Each row is a point on a landscape with many valleys, with its height.
A ball rolls from a point to whichever of its 2 nearest points has the largest drop for the distance, and stops where none of them is lower. Distance is the straight distance between rows; heights are no part of it.
Tilov (h 496): [ 29  -4   2   2  37 -29 -38 -30 -11 -43  -9  17  11  -3  -8   8  40  11
  47  -7   3  17  19  23  10 -14  15 -15   4  34   9 -43 -36  19 -14 -19
  50  45]
vul (h 381): [-12 -32  17  12 -30   4  14  50  13   0  35 -40  21 -33  -8  16  -4   8
 -40 -36  13  -2  -4  16  12 -13 -28 -51  46 -10  -4  42  12 -38 -21  19
  -8 -24]
pimiz (h 378): [-15 -22  21  -8  -9  29   9  36  24  -7   1 -11 -24   8  -2 -17 -21   7
 -30  -3 -16 -43 -40 -26   4  38  -5   5  -7 -18   6  -3   5  -2   1 -13
 -42 -48]
guv (h 473): [  8  35  -7 -31  -1  -7  24 -21 -16 -10  10 -33 -23  48 -20 -29   5   9
 -45  22   2 -13 -24  -3 -11  -5  39   0  26 -19   3  24  -8  32 -38  60
 -36  13]
Zezo (h 206): [  5  -6 -14  -8   7  -9   7 -30   1  29  27 -45   4  23  22  26 -17   2
 -37  28  -7   6  38  21 -47 -40   3  17 -23  25 -13  25  31 -30  -2   0
 -20   7]
gub (h 611): [ -6   7   6 -17 -27  26  -2 -11  24   6  31 -13  -4  -1   3  12  -2  41
 -43   5  -5  -2  31  12  -6 -26  12 -29   9 -20 -18  27 -11 -58 -13 -43
  -1 -11]
Nof (h 363): [ -9 -30  -1  25 -38 -11 -33  12 -12  39  40 -38  -9 -10  29 -15 -18 -39
 -29  20  23  -4 -47  24 -29 -17 -53  27  10   0  -1  25  27 -10  -5   6
 -19  -6]
gupe (h 505): [  3 -32 -27   5 -37   8 -20  -8 -35 -22 -41  -7  52   3  16 -28  26   2
  14 -14  44  26 -30  11  -1 -15   3  11  35 -11   1  -6  17  23 -14 -49
  56  14]
Fel (h 563): [ -5 -39  13  29   0 -34 -32   9   7 -47  43 -17 -13 -31 -41  -9   1   8
 -53 -19 -15 -11 -25  30 -10 -10   6 -33  27   2 -37  13 -27 -33 -17   3
  19  -4]
zabur (h 661): [ 49  26  19  13 -18  34   0 -15 -12  26 -31  16 -23  -1  -6  -2  23 -46
  21  17   9  32  -3   3  26 -20  14  44   1  -8  16 -21 -14  30  12   0
 -51  14]
Gam (h 294): [ -7  -4  29  27  20 -12 -14  43  46  -6  65  35  -7 -44   4 -18  16  27
  31  21 -33  -8  20  24 -32  -1 -20  -7  -1   0 -31 -16  28   3  14  -1
   8  25]
mor (h 233): [  2   4  36   3  36   4 -52 -20  44 -53  18  39 -27 -19  -5 -30  17  38
 -10   5 -35   2 -30   1 -17  32  -3 -14 -16   6   0 -48 -46  38  -2 -11
   9  11]
nenu (h 748): [ 35   3  19  11  18 -26  -3   4  44 -24  37  21 -36  -1 -35  22  39 -18
  16  12   3  -7 -30 -12  46  -5  22  -7   1 -18 -29 -23  -9 -13   1   8
 -29  -4]
Zuli (h 304): [-14 -21 -18  47  -7 -22 -37  -9   7  26  16 -10  -9 -26   0  -2 -25 -26
 -41   5  -6  12 -18  24 -38  -8 -23  19 -13  13 -26  22   6   1   3  10
   3  -8]
Dig (h 485): [ 10 -16  -6 -12  -1 -20  11  17  18  12  30  -9   0   9  -5  -7  30 -11
 -24  41  38 -34 -43   0  12 -27   0 -13  15 -56 -28  19   9 -20 -41  -2
  20 -17]
pom (h 495): [ 13  -2  14   1  16 -22   7  -6  52  24   5 -13  38  50  35  40   1  67
  21  -4  -7  25  -7 -16   6   9   4 -16 -15  13  36   2  24   0 -10  28
 -33  11]
zam (h 512): [ -1   6 -18   4   4  -6  11 -24 -11  -2  -2 -34 -17  20 -31  -5 -19   0
 -73   0 -14  23   6  11 -29 -25  40  -5   2  17 -17  41 -11  33 -16  72
 -45  -1]
kuzer (h 220): [ -6   7  10  17  24 -38  -2  -6  20   9   5  18  10 -10   1  42  18  29
  61 -26  -7  13  25  -3  40  18  -9 -24  -2  39  41  -5 -29  10  -3  15
  23  23]
zunu (h 440): [ -4 -42  13   6   8   4  28  49 -10  14  -1 -37  14   8  -1  -1 -19 -50
  -9 -13  16  -4 -41  -6  24   8 -41  -3 -10 -11   6  -8  40   4  -7  44
 -54 -37]
Nisig (h 582): [-20  -4  -9  13 -15  -7   1  13 -40  18 -23   8  -8 -21  13  -5 -22 -76
  27 -20  24  -8 -35 -13  30  31 -40  27   6   6  29  -7   2  17  13  -1
   0 -16]
ter (h 453): [ -7 -33 -10 -23   7  13  21   6 -19 -27 -26 -15  11  30   3 -48   3   7
 -48  -2  16 -37 -52 -15 -17  14   5   2   5 -48  -5   0   7  29 -38   0
  14 -19]
fipa (h 451): [ 29 -11  -3  20  -9   9 -63 -35 -26 -48 -36  12   8 -15 -15  15   3  -5
  18 -10   1  54  13  17  25 -25  11  -2   7  48  13 -21 -41  -6  -4 -32
  36  37]
rugem (h 426): [ 19  19  18 -21  33 -28   3 -36  24   7  16 -19  13  49  27  -4   7  27
  33   3  -8   3   4  -7 -14  -1   9   5 -27  14  36 -21  25  24  23  44
 -53  22]
Bifus (h 367): [ 17  -1   7  -1  39 -10  14   7  11  44  -7  20  12 -12  23  26  62 -36
  75  42  26 -19  18  11   9   0 -23   7 -29   2   4 -46  -7  34  -5 -38
  31  29]
Zuv (h 469): [ 25  -8  -1   6 -24 -20   4  17 -31  -3  -5  -8  39  10   5 -15  32  13
  35  -7  35  32   2  12  -1 -26   7   0  53 -12   6   4  28  15 -12   1
  39  39]
gud (h 779): [ 21  24  18  42  16  12 -36 -27  56  32   1  49 -18 -29 -29  46  17  -1
   4   8  -8  33  19  19  20 -21  21  -6 -25   3 -29  -8 -46  -8  20  11
 -17  14]
timi (h 809): [-13   1  -1  10  58   5  -5 -11  38  23 -10  10  31   1   5  47 -21  -1
   1   9 -22   9  47   7 -26  -2  -9 -17 -41  13 -22   0   5 -27 -11   1
  24  -4]
nosav (h 218): [  2 -14  14  30  30 -23 -23   5  39   0  50  12 -20 -21  -2 -10  -3  -1
 -13  23 -17  -7  -5  21 -40  -4  -6   2 -15  -6 -42  -2   8   5   4  21
 -19   5]
vun (h 397): [-21 -12   2  -1   1  14  -7  18   1  14 -22  10  44 -22  22  14  -5 -29
  54 -10  20  -7  26  -4   2   0 -37   3 -24  22  -3 -32  37 -17  38 -55
  36  -4]
bufi (h 604): [-10  19   9  12  -7   8  26  21 -22  54 -22   3  -2 -28  13   5 -14 -64
   8  -1  10  17  -3  -4  25   8 -59  11   7 -17  37  -2  -1  15 -11  44
  -9 -20]
buf (h 328): [-21  14 -16  -3 -19  22  13  24  -5  43 -12   6  -2   8  12 -14 -11  -3
  21  17  -4 -23  -4 -12 -23  19  -9  43  -2 -18   5  24  36  23   9  -9
   2  -3]
Zele (h 511): [ -3 -20  -4  -5  19  -6  -7 -27   4 -19   0 -13   3  13  -9   3  15   0
 -46  37  30 -17 -30  15   9 -24  11 -15   0 -43 -24   2 -25 -38 -66 -28
  55 -10]
zadiv (h 312): [  4   9  11   1  33 -11 -40 -32  40 -57  21  30 -21  -6 -17   0  -7  55
 -29  -6 -43  17   5  10  -7  11  24 -34  -6  17  -9 -15 -59  -3 -11  16
   9  13]
Buriz (h 494): [-12 -12  -7  -9 -17 -23 -25  -6  -3 -15  31 -29 -11 -12  -1  -5 -33  39
 -67 -28 -24   9  -5   4 -30   4   5 -21  10  40  -4  33 -17   1  19  27
 -33   5]
vula (h 627): [ -1  33  -1  -5  -6   4  45  10 -35  45 -52   1  21   3  -5   6  -5 -34
  30  -8   8  34  21  -6  19  -1 -15   2  12  -8  36  10  15  37   0  63
  -9  18]
lir (h 427): [ 24 -20   1  22   4 -26  -2  21 -35 -15  15  -8  17   7  12   3  -6 -12
  12  -1  -3  31   7  12 -16 -25 -23   4  23  12  12  -7  25 -24 -25  20
  25  24]
febip (h 396): [ 15  -7 -15  -1 -10 -14 -61 -40 -14 -47   4   1   0  12  17  22 -20  20
  10 -24 -15  31 -13  -4  19  -2   8 -16   0  60  40  -7 -31 -28  -2 -13
   9  11]
sota (h 484): [ -8  39  -5 -22   8  11  27  15 -61 -25 -32  35 -28 -30 -17 -14  22   0
  43   2 -16 -30  42 -18   7  21   3  11  13  -6  12 -18 -30  28  -2 -27
  65  34]
ropig (h 344): [ 15  -5 -18 -24  -3  22  -2 -12 -25 -41 -32 -13  -9  49  14 -21 -13  30
   1 -17 -18  -2 -25 -30 -10  34  22  24  -8  30  31 -12 -14  17  -2 -26
 -12   2]
ruk (h 250): [  9  -9   6  18  11  35 -29 -29   5  -7 -36   5  -8   3  10 -12 -15 -19
 -21  -3 -20  16 -20  -4 -23   5   5  33 -36   8   0 -29 -18  13  12 -15
 -30 -22]
mezov (h 735): [  3  -8  19  -6   9 -31  17  12  18 -21  35  -2 -15 -14 -21   5  21 -50
   7  -2  34 -28 -19  -2  43 -15   5 -34  11 -23 -35 -18  10 -34  30  -7
 -25 -28]
satil (h 319): [ -5  24  11  35  -3  47 -15   6  -1  27 -16  33 -46 -30 -10   5 -22 -29
   1  28 -48  -8   4   0 -20  27 -22  50 -26 -13   1  12 -19  -5  -3 -16
   4 -11]
Pamep (h 441): [  3 -23 -18   2  10  -5   6   0 -27  -6 -11 -11 -20  32   1   3  -7 -32
  12  24   4 -38 -26 -13 -10  17   0  30 -23  -3 -10   2  14 -20 -13 -35
  31 -10]
lezot (h 196): [ 33  -6  -3  -2 -26  35  -1 -14 -12  13  25 -24 -31  56  14 -27   5  14
 -34  44  -5   7 -15   8 -32 -35  22  42   3 -23  -3   5  29 -20 -21 -16
 -37  11]
lusa (h 519): [ 16  -3 -31  13  20 -17  -9 -24  -7 -34  -9  -5  -2  32  -3  -9 -21  31
 -28 -10 -34  30  12  -8 -42  -1  38   9 -11  38   3  10  -1  31   1  48
 -23  18]
pamif (h 253): [ -4   3  33 -21  30   4  -2   6  27   0  28   8  -6  -3  39  15  -4  12
  46   1  -9  -9  10 -11   6  16 -31  -8 -28  23  40 -47  -4 -10  16 -14
 -20  -6]
sis (h 325): [-10  18 -16  -1 -14 -24 -31 -35  13  14   8  11  18  -2  21  27 -22  38
  12 -26  -9  38  28   5  11   5   3 -18  -6  45  45  21 -31 -17  10   4
  15   9]
nen (h 382): [ 38   9   3  34  -5   5 -20  11 -37 -12  26   5 -13  12  -5  24   5   3
  44  22 -30  25  23  11  -6 -31 -12  23  14  21  16   2   3 -45 -30 -16
  26  48]
mago (h 399): [  4  -3 -32 -23  -4 -10  14 -23 -29  -9  -3 -28   1  59  25  -8  -6  19
  -6  11  19  -8 -31 -17   2   5  18  14   2   6  24  10   6  -1 -27  -8
   7  -6]
pavap (h 338): [-24  -9  23  -2 -27  -6  -3  23   9   7  51 -10  -5 -52   8   6  -8 -12
 -14 -19  12 -19   5  19   9  -4 -43 -31  34  -4  -3  17  -8 -43  16  -5
   7 -19]
kemom (h 390): [  5  -3   4  17  13 -11 -16 -31 -13 -20 -36   5   9 -28   3   6  -3 -44
 -31 -21  28  32 -12   3  30  -4 -17 -21   6   1  10 -22 -46   2 -17  23
  10 -16]
Sefe (h 262): [-12   6  -6   7 -12  37 -10  31  36  22 -18  25  -7   6   0  20  -7  34
  44   0 -30 -22  -1 -35  -4  56   7  35 -16  -3   9  21   7   9   6 -42
  -6 -13]
Rubo (h 330): [ -9   8 -18  11 -39  36  11  14  19  23 -29  21 -12  -1 -30  20 -11  29
  33 -14 -20  -4  28 -20   7  19  44  26  -3   6 -25  52  20  -5  35 -40
  -6  -4]
sif (h 341): [-11   8   6 -21  43 -38  -4 -23  28  18  36  -2   7  11  46  -2   0 -12
  30  13   0 -29  10  -1 -17  11 -14   0 -35  26  12 -33  29   9  41   4
 -26  -6]
leve (h 406): [  3 -41   0  19 -27  -8   5  52 -51   7  20 -43   4   7   6 -17 -18 -48
 -11  -9  22   5 -42  11   5 -24 -53   7  27  15  13  -1  41 -11 -16  26
 -23 -15]
liri (h 795): [-12  26   9  21  29  31 -17 -27  45  41 -25  37  14 -34  -4  39  -9 -12
  -5   3  -4  29  44  19   1 -11  -1 -14 -47   3 -23 -18 -35  -3  11  -7
  22  -3]
mitef (h 517): [ -2  -2  12 -29  12  -9  12  11  -9 -59   5  16   6  -4  -8 -35  28  28
  15 -12   0 -18  14  -4   0   1  27 -22  14 -14 -17 -43  -2  16  14 -19
  20  19]
balo (h 587): [  5  -7   4  11 -17 -22 -25 -11  41 -14  44  -7  -1 -14 -27   9  13  34
 -55 -11   7  16   2  23  16 -24  26 -42  34 -25 -35  23 -21 -37 -13   7
  -2  -3]
Peka (h 498): [ -9  -3 -13  -3  -8  26  40  -4 -29   8 -61 -11 -28  16 -28 -40  -2 -55
 -13  23  14 -53 -34 -24   0   2  31  42 -28 -42 -34   7  13  22   3 -23
   6 -34]
nivak (h 439): [  7 -25  -2  -9  11  -8 -19 -25  -8   9 -13 -11  45   9  51  13   4 -22
  52   6  36  -8  -7  11  -9  -3 -34  16 -24  35  25 -51  29  -2  11 -47
  40  11]
viv (h 483): [-32 -22 -26 -15  30 -42  19 -24 -27   2 -24 -28  30 -15  18  -5 -13 -40
 -41 -12  47  -8 -16  14 -10   5 -19 -17 -10  -1  -7 -11   3  27  -9  21
  29 -21]
mos (h 537): [-26  -7  -9 -11 -30  -4 -20 -36  13  11  -4 -25  18 -13  20 -13 -17  21
 -75 -27  25  28  -8  19 -11  -5   1 -30  18  10  15  16 -21  15   6   5
 -19 -21]
nid (h 475): [  1 -27 -33  16 -11   5   2  19 -22 -21 -31  -9  24  34 -14 -19 -31  23
  -6 -16 -23  40  21 -10 -33  -9  28  16   0  27  -7  28  57  29  23  22
 -13  12]
lopu (h 246): [ 34  -9   9  -7  13  23  17   4 -26 -22 -22  -2  15  20  -1  12   3 -15
  24   5  -5  23  33  -5  -2 -34  11   6 -23  22  -4 -50  31 -30  17 -27
 -22   9]
Falo (h 428): [-32   4  -2 -19  17 -26  20  18  -9   5  32   6  20 -15  22 -18   8  19
  23   6  11 -31  27  13 -19   2 -26 -19  10  -8  -1   5   8   2   2   0
  58  10]
zak (h 609): [ 23  53  14 -24 -31  27  30 -30  19  37  11   3 -41 -15 -15  27  16 -20
 -14  -1  10  -2  26   3  54 -18  37  -8  -4 -13  -7  18 -35 -20  53  16
 -54 -16]
rut (h 434): [-13 -20 -26  19  10  -3  20  29  16 -27 -46   6  19  26 -44  -7  -2  42
   3 -19 -22   5   2 -24 -20  12  57  -1   1  -2 -37  19  47  24   9  15
  -6   7]
tole (h 538): [ -4  -6  11  -4 -21   7 -23 -16  20  -9  -3   8  34 -16  26 -15  27  18
   7  -4  43   9 -24  15  12 -10  -4 -14  26 -17   5 -18 -17  -4 -13 -45
  42  -2]
tago (h 685): [ 30   5  20   3 -10  28  -5  13 -41   4 -27  10  -4   7  31 -13  22 -26
  36   5  10  23 -17  -7  11  -7 -38  40   6  -9  49 -48 -10  32 -15  -5
 -13  19]
Moro (h 471): [-12 -14  -8   1 -22  20  24  11 -16  40 -28 -36   6  32  -2 -11 -21 -66
 -29  14  29  -5 -47  -1  13   3 -18  22  -9  -5   2   8  36  33 -12  32
 -41 -39]
podil (h 635): [ 15  34  10   5 -38  24 -19 -32   0  10   0  25 -48 -21 -16  13   5 -39
   3   0   3   6  -3  -4  35  -2  27  24  -4   8   2  -2 -42  -6  42 -10
 -41 -13]
ret (h 532): [-29 -19 -19  15 -41  34 -21  -6   9  20 -19 -23  10   5  17 -20 -39  20
 -61 -14  -7  20 -20   9 -22   3  -6  14   5   0   4  40  13   9   5 -11
 -24 -22]
Dure (h 528): [ 27 -21  17   0   5   5 -25   6   4 -49 -24  19   2   4 -17  -2  51  16
  43   4  -9   0   7   5  17  -2  30  -4   3   3 -14 -55 -20  18  -6 -48
  12  28]
kadi (h 280): [-40  -3   7 -22 -23  21 -15  13 -15   1  11 -10   6 -51  12   6 -48  -6
  -7 -30 -14 -12  31  10  -7  10 -38 -23   9  24  12  19  -5 -48  27 -35
  16 -17]
Zibeb (h 277): [ 15   0  25 -21 -17  28  -5   0   1 -17  13   3 -16  24  17 -42  15  24
 -18  25 -18 -14  -7  -5 -25  -8  13  21  -3 -27   6 -29   8  -6  11 -31
 -38   1]
Buti (h 459): [ -6 -19   2 -21  -9   1  45  23 -21   6  14 -41   6  14  -1  10  21 -28
 -42  14  34 -19 -10   3  21 -34  -4 -25  14 -34 -11  12  11 -30 -42   4
 -16 -28]
Nagud (h 456): [-21   8  -9 -40  26 -15  35  21 -46 -23  -8  11   2 -13   1 -23   5   9
  26   1   1 -56  12 -12 -12  28 -25 -12   7 -20   4  -2 -11   2 -18 -27
  89   9]
kufiz (h 142): [ 12  -9  28 -25  30  20 -15  -5  17 -36  13   6   0  -1   8  10   0 -10
  14  11 -25 -12  24   3  -2 -18  -5 -13 -29  17  -2 -57   9 -54  18 -38
 -21 -14]
zibu (h 763): [ 23  23  14   5  -2  -7 -10 -37  33  -2  18  39 -27 -16 -38  21  40  -3
  -8  10   9  16  16  12  44 -25  45 -22  -4 -25 -47 -26 -47  -8  33   0
 -16   9]
rak (h 472): [ -3 -25 -36  18  10 -19  23   7 -45 -17 -36 -16 -15  16 -36 -30  -6 -53
 -11  14  11 -28 -29  -9 -13  -3  17  19  -6 -22 -41   9  28   9  -6  -3
  26 -14]
susor (h 107): [ 15  -2  16  10   8 -13 -53 -20  11 -37  -2  29 -25 -19  -7 -14   4  -7
   5  -7 -16   6 -22   0  -4  13  21   9  -8  23  -9 -39 -32  13  33  -5
 -17   8]
Muniv (h 832): [  7 -23 -37 -19  28  18  28  -1 -43 -11 -34 -23  30  48  27  -8 -38  20
 -11 -13 -11 -12  15 -20 -53  25 -19  16 -28  22  19 -12  30  -1 -18  -6
  21   3]
sibog (h 555): [  5  -4 -13  22 -29 -13   7  29 -35  17 -14   0  10 -19 -12  15   2 -40
  61 -25  18  18   4  -4  37  -5 -13   9  19  20   9   8  18  -2  24   1
   5   9]
Gizom (h 388): [-20  12  -7  13  18 -22   1  -4  19  47   5   5   4  -3  18   2 -17 -24
  22   6  -9  -7   4   0 -30  29 -25  24 -32  17   1  11  34  29  29  27
 -18  -5]
bidem (h 499): [ 13  24  12  14 -20  15  36  50  -1  12  25  -5 -20 -17 -28  43 -10   3
  13 -29 -26   4  39 -14  36  -1 -19 -26  17 -12   2  57   7 -50  -2  28
 -19  -4]
gul (h 548): [ 20  61 -12   1   1  -6  21 -35 -15  12 -10  22 -17   7 -17  31  14  23
   8   9 -10  38  54  11   9 -23  34  -5   8   3  -4  20 -35   9  -6  30
  16  37]
bomi (h 581): [ -6 -22 -29   4 -13 -30   2 -27  14  10 -29 -38  45  33  20  12  -9   2
 -22 -17  53  41 -50  -7  30  -4   0 -13  10  20  32  18  30  30  -5  26
 -13 -25]
birak (h 422): [ -5 -37   7 -11 -32   5  25  32 -18 -22 -10 -29  32   0   2 -15  -2  10
 -33 -24  26  29  -8   5  21 -30 -12 -39  41 -17  -1   7  20 -23 -15   0
  -3 -23]
dazin (h 520): [-22  -1 -35  -2  39 -57  27  -4 -45   0 -15 -22   9 -12 -12   2 -25 -21
 -18 -18  -2  -2  15   3 -13  16 -16 -23   3  11   2  15 -11  24 -17  60
  44   7]
Kora (h 385): [-19  -3 -12  -3 -10  26  17  10   8 -12 -68  21   3  -6 -42 -10  10  21
  14 -14 -14 -13  24 -31   2  20  67  15 -13 -13 -40   6  11  31  33 -31
   5  -5]
lide (h 559): [ 25  36 -13  15  16  -8   2 -26  27   5 -12  21 -16  21 -26  17  -2  36
  -9   3 -28  40  25 -12 -14   9  50  11 -12  11 -11  22 -19  34   5  61
 -31  20]
bek (h 436): [ 22  33  -1 -17   4  -3  42  -3  -6 -22   4   8 -32  33 -47  -4  26  24
   1  25 -12 -16   5 -20  10   4  51  12  23 -29 -19  16  -1  19 -27  41
   0  18]
Lil (h 53): [ 26  -5   3 -12  20  -6  -4 -37   9  15  31 -35  11  52  28  -5   7  -1
 -33  39  14   1 -13  19 -40 -35  14  19 -22  -3 -13 -12  38   0  -4  16
 -49   5]
muk (h 821): [-15 -11   3  -3  39  31   7  16  -9   1 -18  -8  44   4  28   8 -31  19
  -8   2 -25  -6  31  -2 -40   5 -34  -3 -29   6  12  -4  11 -29 -27  -9
  43   1]
keka (h 404): [ 19  35  -9  -9  -7  17  42  18 -24  11   9   9 -47  22 -25   7  10  -5
  26  38 -14 -31   0 -23  12  12   8  42  17 -35  10  27  -9  -4 -39  12
  11  11]
kinu (h 653): [-29  32  -5  -7 -20  -6  14   0  11  38 -14   2  17  -7  -3 -16  -8  14
  -8 -13  16  20   7   1   2   1   4 -14  23 -20  14  33  11  44   8  52
 -17   4]
kufig (h 345): [-28   4   7 -19 -15  26 -12   1 -15   0 -17  18  14 -45  15 -21 -27 -25
   2 -11   2  -7  45  19 -16  -5 -12 -12 -14  16 -17 -26  11 -21  61 -52
  17 -17]
vilo (h 450): [ -3 -29  -7 -12   0 -16 -32  -4 -14 -44   7 -23   3   1  16  -5 -39  13
 -30 -36 -16   9 -22  -4  -8  10  -3 -16  -7  61  14  -9  -8 -28  21   1
 -27 -20]
rida (h 580): [ 20  64  -1 -11 -19  -7  36 -34  -4  41  10   9 -24   5 -28  26   9   7
 -17   5  -1  22  45   6  38 -23  37 -15  13  -5  14  35 -28  -1  12  52
 -46  15]
Fune (h 720): [ -9   5  25 -11 -26 -19 -13  21  24 -24  31  13 -19 -35 -29 -29  23 -10
   0 -21  23 -11 -21  -1  33   7  22 -23  36 -24 -20 -16  -2  11  47   6
 -42 -15]
pelu (h 552): [  9   4 -25   9  52 -38  23  -7 -19  -2  -4   2  28  17   4   2   6  20
  11   5  -8  10  25   7 -37  -5 -10 -13   0  -9   1  11   3  28 -47  48
  62  40]
niki (h 329): [ 29  24   1   0  -6  22   1   4 -34   4   9   3 -22   7   7  25  -5  -6
  42  -2 -24  11  38  -7  12  -8   0  28  -6  24  32  -6  -5 -32   8 -16
 -18  17]
Fepos (h 692): [-50  -3  10 -40 -18 -15  18  21  -5  30  25 -33   8 -32   6 -33 -17  -4
 -32  -9  27 -48 -21  12 -17  18 -25 -19  17 -15 -14  22  12  18  16  11
 -19 -25]
sipev (h 269): [  9  26 -20 -18  -5  10 -11 -28  -5 -18 -27  14 -24  23   3  20  -2  42
  23  -9 -21  -3  -2 -35  23  44  33  16 -11  27  44   2 -54  16 -12 -21
  10   9]
zus (h 540): [  0  -8   8  19   6   6 -19   9  61  22  -8  13  49  13  42   7   4  58
  14 -10  -3  30 -16  -8 -11  19 -19  -2  -3  -7  26   8   2  28 -20  12
   4   3]
duv (h 346): [  1 -11  20   2  20  -4   4  51  29 -12  44  24   9 -12   4 -22  49  43
  74  25 -24 -25  41   2 -30  -5  -6  -8  -1  18 -17 -27  25  25   5 -36
  37  42]
Pap (h 418): [-12 -23  -2 -18  13  25  16  26  38  15 -17 -15  14  33   9 -14   5  22
 -36  18  12 -35 -55 -23  -9  21   6   9 -10 -57  -8   9  13   0 -35  -3
 -23 -34]
Zivu (h 316): [ -5  -1   9   7  23   1  15   5  16  18   5  25   4 -19   6  13  40 -40
  36  28  33 -25  -3   5  20 -14 -19  -1 -14 -37 -21 -26 -10  -9  -8 -31
  34  -7]
dusu (h 257): [-11  12  18  21   0  19 -13  14  -9  28   9  25 -13 -45  10  -4   1 -52
  -4  22  -4   0   7  17 -10 -15 -43  14  -5 -32 -10  -1  -8 -20 -12 -15
  22  -8]
banaz (h 171): [-14   4 -13 -10   0   2 -38  -9  45  -9  -3  25  -7  11  -6  23  -1  40
  29 -13 -13 -23  -1 -22  19  41  30  -1 -18  26  -2   5 -23  -3  18 -49
   7   3]
saka (h 706): [-34   5  27 -34 -22   2  18  38  19   2  37  -2 -15 -31 -27 -36   4  -1
 -39 -11   1 -46   4   4  -9   5   6 -30  20 -27 -43   1  30   3  48  13
 -47 -20]
Lapu (h 442): [-16 -11 -19  -4   9 -30 -14 -38 -34 -28 -25  -6  28 -26   8 -10  -4 -43
 -13 -17  40   8  -1  20  13 -12 -11 -25   6  12  -6 -21 -20  -3   2 -14
  64  -3]
Penaz (h 318): [  9   8   6  26  31 -19 -16 -16  13  -8 -33  16  23 -10  -7  51 -10 -23
  22 -22  -1  33   0   2  44   8 -20 -24  -9  26  24 -22 -41  -7 -15  32
  24  -2]
gunud (h 467): [-10  25 -11  -4 -22  -8  32  28  17  22  33   6 -18 -12 -44  16   0   3
   6 -14   3 -22  30 -10  24   0  36 -17   8 -16 -28  44  18 -14  29  14
 -18  -5]
Sov (h 334): [ 14 -12  23  -6 -12  19   9  46 -19 -26  19   6 -42  14  -9 -36  -7  19
  -6   4 -40 -27 -20 -21 -22  16 -19  32   3  -8   1 -11  25 -11  -1   5
 -39   2]
fiz (h 365): [  9  31  -4  18 -27  63  32  23 -26  29 -27  18 -53   5 -12   7 -26 -28
  18  16 -37 -18   8 -36   9  27  -2  60 -15 -13  23  25 -11  -9 -12  -4
 -11  -8]
Fudi (h 539): [-17  -8   7   4  15  -4 -29 -23   6 -17  22 -16 -16 -29 -22  15  -9   3
 -60   4 -10 -21 -23  22  14   0  -4 -30  11 -14  -9  19 -64 -51 -51 -14
  36 -15]
kabi (h 376): [ -4   7  11 -13  18   0 -19   3   8 -39  40  11 -10   3   1   0  -6  61
   0  13 -48  -2  36   3 -28   6   4 -13   2   7  -3   7 -13 -29 -17  -7
  22  18]
Poze (h 571): [ -5  -3  20   3  -7  10 -28 -11  69  -1 -10  21  29 -10  11 -12  28  48
   1 -13  15  23 -22   6  12  13  15 -15   7 -29 -13 -21 -26  43   1 -21
 -10  -4]
Neto (h 486): [ -6 -18  10 -34  34 -31   9   0   7 -40   6   1  16  10  12 -36  16  10
 -13  -3  21 -28 -42  -6  -1  15   3 -26   8 -32  -9 -33  -3  31 -18   9
  14  -2]
gipi (h 501): [-20 -18 -18   7 -17  40  21   9   3  18 -35 -27  12  14  -3 -23 -18 -17
 -37   4   7   8  -9   2 -14 -15   9   6 -14  -4 -26  20  37  22  14   6
 -39 -40]
leru (h 415): [  3  -7   2   5  35 -26 -13 -11 -10  10   4  18  -3  -4  32  -6  24 -34
  63  13  19 -28 -22   3 -12  27 -33  29 -39  20  14 -42   3  34   8 -21
  35  13]
mer (h 391): [ -8   4 -11  -4  19 -37  -7  10  -7 -15  37  11  17  -1   9 -26   9  41
  44  11 -18 -14  28  12 -56   4  -2   4   4  26 -18   1  37  17  13  -7
  53  47]
nuz (h 527): [ 23 -11   5   2 -30  -9  35  47 -28  -7  22 -21  -6   6 -14  20  -4 -15
  40 -24   4   2  -2 -18  46  -7 -14 -15  42   7  17  29  37 -44   8  11
 -18   2]
sig (h 515): [ 10  49  -5 -26  -5  11  37 -13 -53  -8 -27  17  -7  -3  -3  11  23   6
  32  -7   1  20  55  -5  26 -10  12 -10  21  -2  30  -3 -40   8  -8   1
  28  25]
puzuz (h 342): [  4 -26 -30  30 -16   4 -39 -36 -19  20 -17 -11   0   3  27  -2 -34 -39
 -27   1   5  35 -31  16 -18 -11 -24  47 -22  39  15 -10  13   7  12  -4
 -20 -19]
zaz (h 629): [ -8   0  12  10 -33  54   2  11  22 -12   6  25 -17  -6 -29  -1  -9  51
 -34  22 -40 -14  14  -4 -11  -6  10  -3  11 -45 -11  40  -6 -47 -41 -38
  21  -3]
Nuzu (h 675): [-49  11  -7  -9 -41 -24   1  -6  17  58   9 -14  23 -28  22  -7 -17   9
 -12 -23  37 -14  -9   8   3  17 -27  -7  30 -11  21  47   2  17  28  18
  -5 -24]
busig (h 435): [  2  49  12 -11 -17  11  38  20   0  22  27  21 -50 -13 -29  15  21 -26
  22  14  -1 -42  11 -21  40  15   3  12   8 -36  -7  24 -11 -22  10  -8
 -16  -2]
bof (h 546): [ 10  -4  -1   9 -10  -9   5 -20  33  30  -4 -19  35  14  19  32  -7  11
 -14 -17  23  47 -12  -2  25  -6 -11 -14   7  17  27  16  20 -10   6  36
 -51 -22]

For each start below, name the point where the ball stops.
balo -> kadi
Poze -> kufiz
zibu -> keka
podil -> nosav
mitef -> Lil

Call two points neighbours if one is among the 2 nearest of the other. Go from one point of each pair to the other, from neighbour to neighbour, staying as low as possible. Name the highest point that can't be avoided.
dusu / kadi -> nivak
nosav / susor -> puzuz
kadi / kufiz -> lusa
banaz / kufiz -> Gizom
kuzer / Lil -> Dure
